Each row is a point on a tangle of strands that fork, close into loops and nearly touch. The rows are in no order.
In the rows, zero is written as 128.
Two points are linked if the straight distance between their rows is under 105. Some points are linked to none.
Z13: [122  55  95 131  94 134  80 207 147 136  57  92 204  97 125 130 100 115
 158 145]
Z907: [142 152 166  83 122 115 128 138 167 112 149 130 178  76 148 117 126 109
 156 163]
Z700: [153 123 138 160 152 109 117 152  82  84 106 117 149 141  84 115 104 113
 135  69]
Z766: [103 127 130 137 171 143 121  66 152 122 108  96 101 148 184 102 215 114
 148 126]
Z804: [195 126 151  89 124 107 128 159  91 135 158 126 173 121 144  98 136 101
 172 120]
Z599: [138 161 170 168 155  72 151 101 167 105 119 141 112 145 120 145 101 150
  99 130]
Z539: [ 74 144 150 178 135 197 123  80 121 135 125 115  81 125 147 125 142 137
 126 137]
Z77: [130 109  90 115  95 114 138 130 107 128 122 102 133 163 117 148  86 148
  90 114]
Z457: [203 170 112  85  62 140 174 181 121 176 162 144 178 102 116 132 146 118
 116 150]
Z69: [180 108 103 112 127 131 156 125 100  81 157 122 144 168 106 140 115 175
 130 155]
Z137: [189 118 120 104 113 106 152 145 137  80 142  89 171  82 146 127 178 102
 180 131]
Z918: [126 120 111 138 125 102 119 179 109 168 130 145 118 157  94 123  44 153
 117  88]
Z289: [175  94 121  74  92 155 134 161  93 138 129 136 143 187  70 131  91 133
 125 177]
Z336: [103 150 168 156  98 126 131 113  81 131 142 168 108 130 104 121  88 115
  97 110]
Z600: [138  94 149  93 109 147 141 124  56 135 137 165 123 180  83 112  73 124
 109 151]
Z830: [117 175 142 161 119 110 132 110 155 126 134 136  95 139 114 172  71 165
  75 139]
Z850: [ 90 111 111 106 124 126 115 149 173 123  63  71 121  98 146 170 107 100
 129 110]
Z419: [ 46 116 122 143 127 178  74 118 121 168  96 101 121 109 144  98 124 102
 135  80]
Z561: [113  89  95 109  74 132 115 201 120 136  94  77 164 144 125 161 110 107
 115  97]
Z139: [131 150 128 137 113 179 140 116  55  96 174 159 121 143  91 145  98 153
  78 138]
Z462: [186 184 116 120  73 120 168 180 115 142 134  85 199 102 120 156 135 125
 124 125]
Z513: [101 122 147  85 100 146 117 120 148 137 160 141 173  83 135 109 119  90
 128 146]
Z180: [ 92 137 127 102 128  91 160  81 188 145 154 161 115 126 125 143 117 168
  72 192]
Z362: [113 155 113 107  95 126 125 164 141 165 159 160 108  98 149 131 177 119
 162 133]
Z470: [128  95 112 128 145  99 140 138  97 167 108 161  90 206  90 118  60 145
 117  99]
Z133: [125  91 145 154 148 131 123  88  86 163  95 149  79 226 117 103  75 125
 121 117]
Z736: [137 124 119 143 172 134 122  83 125  56  94  49 155  94 133 123 140  95
 159  97]
Z810: [122  86 119 109 167  95 126  83 171  86 133 134 172 129 160  73 149 159
 152 170]
Z154: [112  94  87 117 115 156 123 109 156 145 106 122  80 145 182 134 166 167
 169 173]
Z207: [142 120 167 116 159 122 115  99 137  89 150 151 147 111 147  95 189  94
 156 133]
Z706: [154  93  91 126 175 111 126 108 168  79 124  99 165 102 155 111 156 135
 163 152]
Z9: [ 90 129 124 129 105 179 134 100 111  82 169  99 158 103 147 115 156 133
 104 122]
Z117: [164 121  79 126 147  79 148 115 168 111 138 125 105 129 170 139 180 172
 138 153]
Z545: [135  97  98 123 166 121 115  89 144  88  87  52 133 134 158 105 148 129
 145 118]
Z267: [ 94 140  80 147 132 121 149  93 135 143 175 156  79 133 144 127 149 176
  56 120]
Z397: [138  94  92 123 127 161 116 143 119 129 139 138 110 147 174 132 181 116
 167 150]
Z692: [164 102  82 134 119 139 136 163 134 169 129 142  88 145 122 174 122 164
 142 160]
Z309: [117  61 135 118 107 198 100 192 111 173 107 156 107 148 100 125 145 112
 156 145]
Z671: [142 101  99 129  99 121 108 198 172 181 106 148 124 110 118 163 109 159
 148 144]
Z564: [147 159 174 172 140  95 127 114  80  86 112 142 131 143 109 123 122  82
 130  73]
Z443: [126 134 130 128 150 136  95 129 109 101 108  89 145 106 118 112 131  99
 144  84]
Z432: [143 137 174  83  79 131 136 127  80 146 140 158  96 158 109 170 152 104
 109 154]
Z215: [122  81  80 110 114 110 115 163 110 159 120 128 161 157  85 108  67 145
 110 121]
Z355: [ 75 116 129 141 141 149 131  53 124 180 113 146  80 190 125  76  75 127
 114 117]
Z725: [ 69 123 166 166 141 211 101 113 115 130 110 114 109 121 139 108 150  95
 146  88]
Z459: [131 140 142 160 147 117 130 146 159 145 121 141 111 116  96 200  66 176
  97 102]
Z988: [169 128 121  98 108 135 148 176 117 181 119 169  74 143  82 185 134 140
 133 177]
Z876: [176 140 143 101 143  72 148 129 122  70 122  84 190  86 117 147 153  78
 154 110]
Z482: [122 158 129 195 187 138 167  58 148 127 142 125  74 114 141 131 148 200
  52 158]
Z929: [121 132 186 122  96 130 118 169  96 153 127 164 141 137  83 110  73  96
 123  98]
Z501: [169 111 115 149 129 145 125 147 131  71 118 101 153 147 124 152 109 148
 144 147]
Z782: [155 126  88 104  98 103 146 142 132 130 141 105 105 170 151 180 146 141
  92 127]
Z580: [ 75 116 119  85  83 160  89 169 120 145 150 111 168  87 143 106  96  84
 131 126]
Z150: [103 115 157 170 175 171  99  96 125 142 114 137 112 139 123  70 122 116
 176  96]
Z546: [ 88 115 104 136 141 110 117 120 101 157 140 146 120 133 123  81  88 112
 135  59]
Z502: [171 164 152 134  96 149 138 149  71 132 161 163 101 129  82 169 149 131
 124 152]
Z382: [112 122 109 123 136 120  91 196 148 156 115 133 141  45 150 106 140  96
 178  92]
Z476: [141 101  94 167 164 164 121 128 143  88 102  82 148 122 126 130  71 156
 158 124]
Z421: [190 114 139  85 125 135 140 161  96 125 142 130 151 161 107 118 114 135
 157 147]
Z763: [137  95  89 154 143 193  96 154 143 119 122 114 166  89 103  89  79 156
 184 129]
Z863: [161 160 164  98  94  97 152 131 107 126 168 137 191 110 118  99 132  80
 123 120]
Z614: [111 106  99 146 151 123 123 105 144 149 121 142 117 138 122 109 102 160
 125 100]
Z394: [118 168 187 147 121 121 131  92 102  92 168 169 119 135 109 139 125 128
 105 141]
Z622: [ 90 117 138 127 156 137 121  91 146 183 131 165  74 133 110  99  96 156
 133 136]
Z658: [161 107 148 116  90 128 126 164  52 151 128 178 155 183  79 105  75 117
 148 106]
Z865: [101 120 200  95 152 113 135  85 126 120 139 194 119 177 147  70 191 119
 119 161]
Z311: [117 139 156 119 157 127 130  86 155  91 104  97 109 163 188 140 205 122
 112 173]
Z942: [130 157  98 150 160 117 131 121 166 127 171 135 102 123 158 173 186 156
 119 129]
Z396: [ 71 154 144 166 125 187 131  90 126 104  95  59 102 113 158 153 150 123
 104 129]
Z256: [ 81 133  97 124 116 110 112 124 184 150 107 114 104 100 161 154 125 132
 116  98]
Z921: [140 144 138 136 129 109 121 168 193 166 113 160 100 138 105 182  85 140
 138 138]
Z708: [120 114 115 127 100 131  86 196 139 121  54  61 167  96 123 163 108  92
 140 117]
Z307: [129  86 100 117 130 166  97 156  95 167 111 162  81 130 133 111 149 120
 177 134]
Z109: [118  95  88 112 106 122 116 125 189 145 123 121 116  87 171 144 151 144
 148 149]
Z556: [107 155 166 117 118  66 129 140 135 140 129 168 132  86 135 128 145  67
 115 108]
Z940: [117 139 154 133 128 113 125 117 169  95 104  97 115 145 166 162 149  89
 139 152]
Z228: [113 154 169 122  83 110 119 165 128 179 134 185 115 114 120 131 155  78
 154 114]
Z468: [148 101  75 132 138  85 164 109 154 141 163 123 125 127 134 144 127 177
 113 151]
Z75: [116 137 166 111 150 132 113 121 181  99 108 101 134  72 142 141 142 108
 158 150]
Z319: [150 134 104 132 105 163 140 141  64  94 167 113 175 135 101 136 108 163
 109 142]
Z681: [131 124  62 131 150 112 129 117 174 134 140 127 137  97 124 117  90 184
 130 140]
Z844: [162 129 112 167 160 176 118 133 118 127 148 139  83 128  80 169 116 184
  95 150]
Z604: [116  97 109  75 137 102 141  93 150 108 160 181 183 112 138  52 146 153
 130 181]
Z169: [111 169 142 179 215 115 151  60 153  94 146 154 112 138 125 113 146 211
  85 169]
Z195: [ 98 175 125 168 137 117 140  80 121  88  92  64 102 164 151 160 116 121
  52  75]
Z954: [100 152 148 172 189 126 144  54 144 126 105 115 107 147 146  91 201 145
 113 121]
Z550: [ 61 166 153 172 148 139 119  62 112  92  74  86  77 141 139 139 133 113
  91  97]
Z802: [162 123  96  99  98 119 133 200 172 167  93 111 176  94 121 144  94 128
 172 129]
Z184: [ 90 141  90 130 108 144 135  90 117 116 166 118 119 124 162 136 147 152
  92 145]
Z575: [145 193 181 116 104  49 167 132 117 124 157 160 158 123 117 126 141  85
 106  97]
Z186: [108 186 175 192 155 146 147  73  84 125  95 111  81 152 137 124 114 126
  84  94]
Z326: [166 145 112  86  74 132 143 167 109 191 164 154 130 102 132 119 168 103
 149 162]
Z500: [171 132 118 103 112  98 123 171 149 132 107  90 173 109 154 150 142 111
 159 133]
Z327: [141 176 198 158 164  60 151 100 130  82 107 129 124 129 118 120 137 106
 111 104]
Z478: [188 152 137 111  96 149 153 206 108 157 146 138 124 146  80 178 119 131
 127 144]
Z413: [110 118 203  93 160  82 122  84 129  90 130 158 124 151 163  93 185  77
 126 129]
Z495: [132 136 150 123 132 139 145 109 124 107 166 166 130 127 120 102 163 129
 114 162]
Z726: [179 143  96 107 109  85 166 129 160 119 123 111 129 132 178 187 179 145
 117 154]
Z756: [102 139 167  90  87 120 130 145 133 152 156 152 142 107 110 132  71  97
 129 134]
Z431: [105 113  87 111 124 118 115 119  83 120 185 134 164 119 123  73 121 127
 121  71]
Z68: [154 123 106 135 137 140  93 173 132 102 104 106 147  84 129 117 154  75
 184  82]
Z305: [118 153  92 181 188 121 135  98 150 137 168 132  85 109 143 148 149 188
  81 111]
Z220: [ 97 161 174 179 173 152 130  67 118 115 114 113 104 125 126  55 156 121
 139 102]
Z320: [ 98  80 132 110  99 164  82 176 120 159 123 141 155 127 124 125 109  95
 147 119]

A piece is all that can be reached along the links. How many separate loops has the piece of each point below (a circle has one, a figure eight two, a Y none), and how many tips (points with one link)?
Z802: loops 0, tips 4
Z207: loops 0, tips 9
Z9: loops 1, tips 3

A fork is a point with three links, a tip a point with one. Leave the first point through the second and follow the links. Name the first fork or tip that comes.
Z513, Z907: Z725
Z462, Z457: Z421
Z850, Z256: Z513
Z580, Z320: Z708
Z117, Z726: Z614
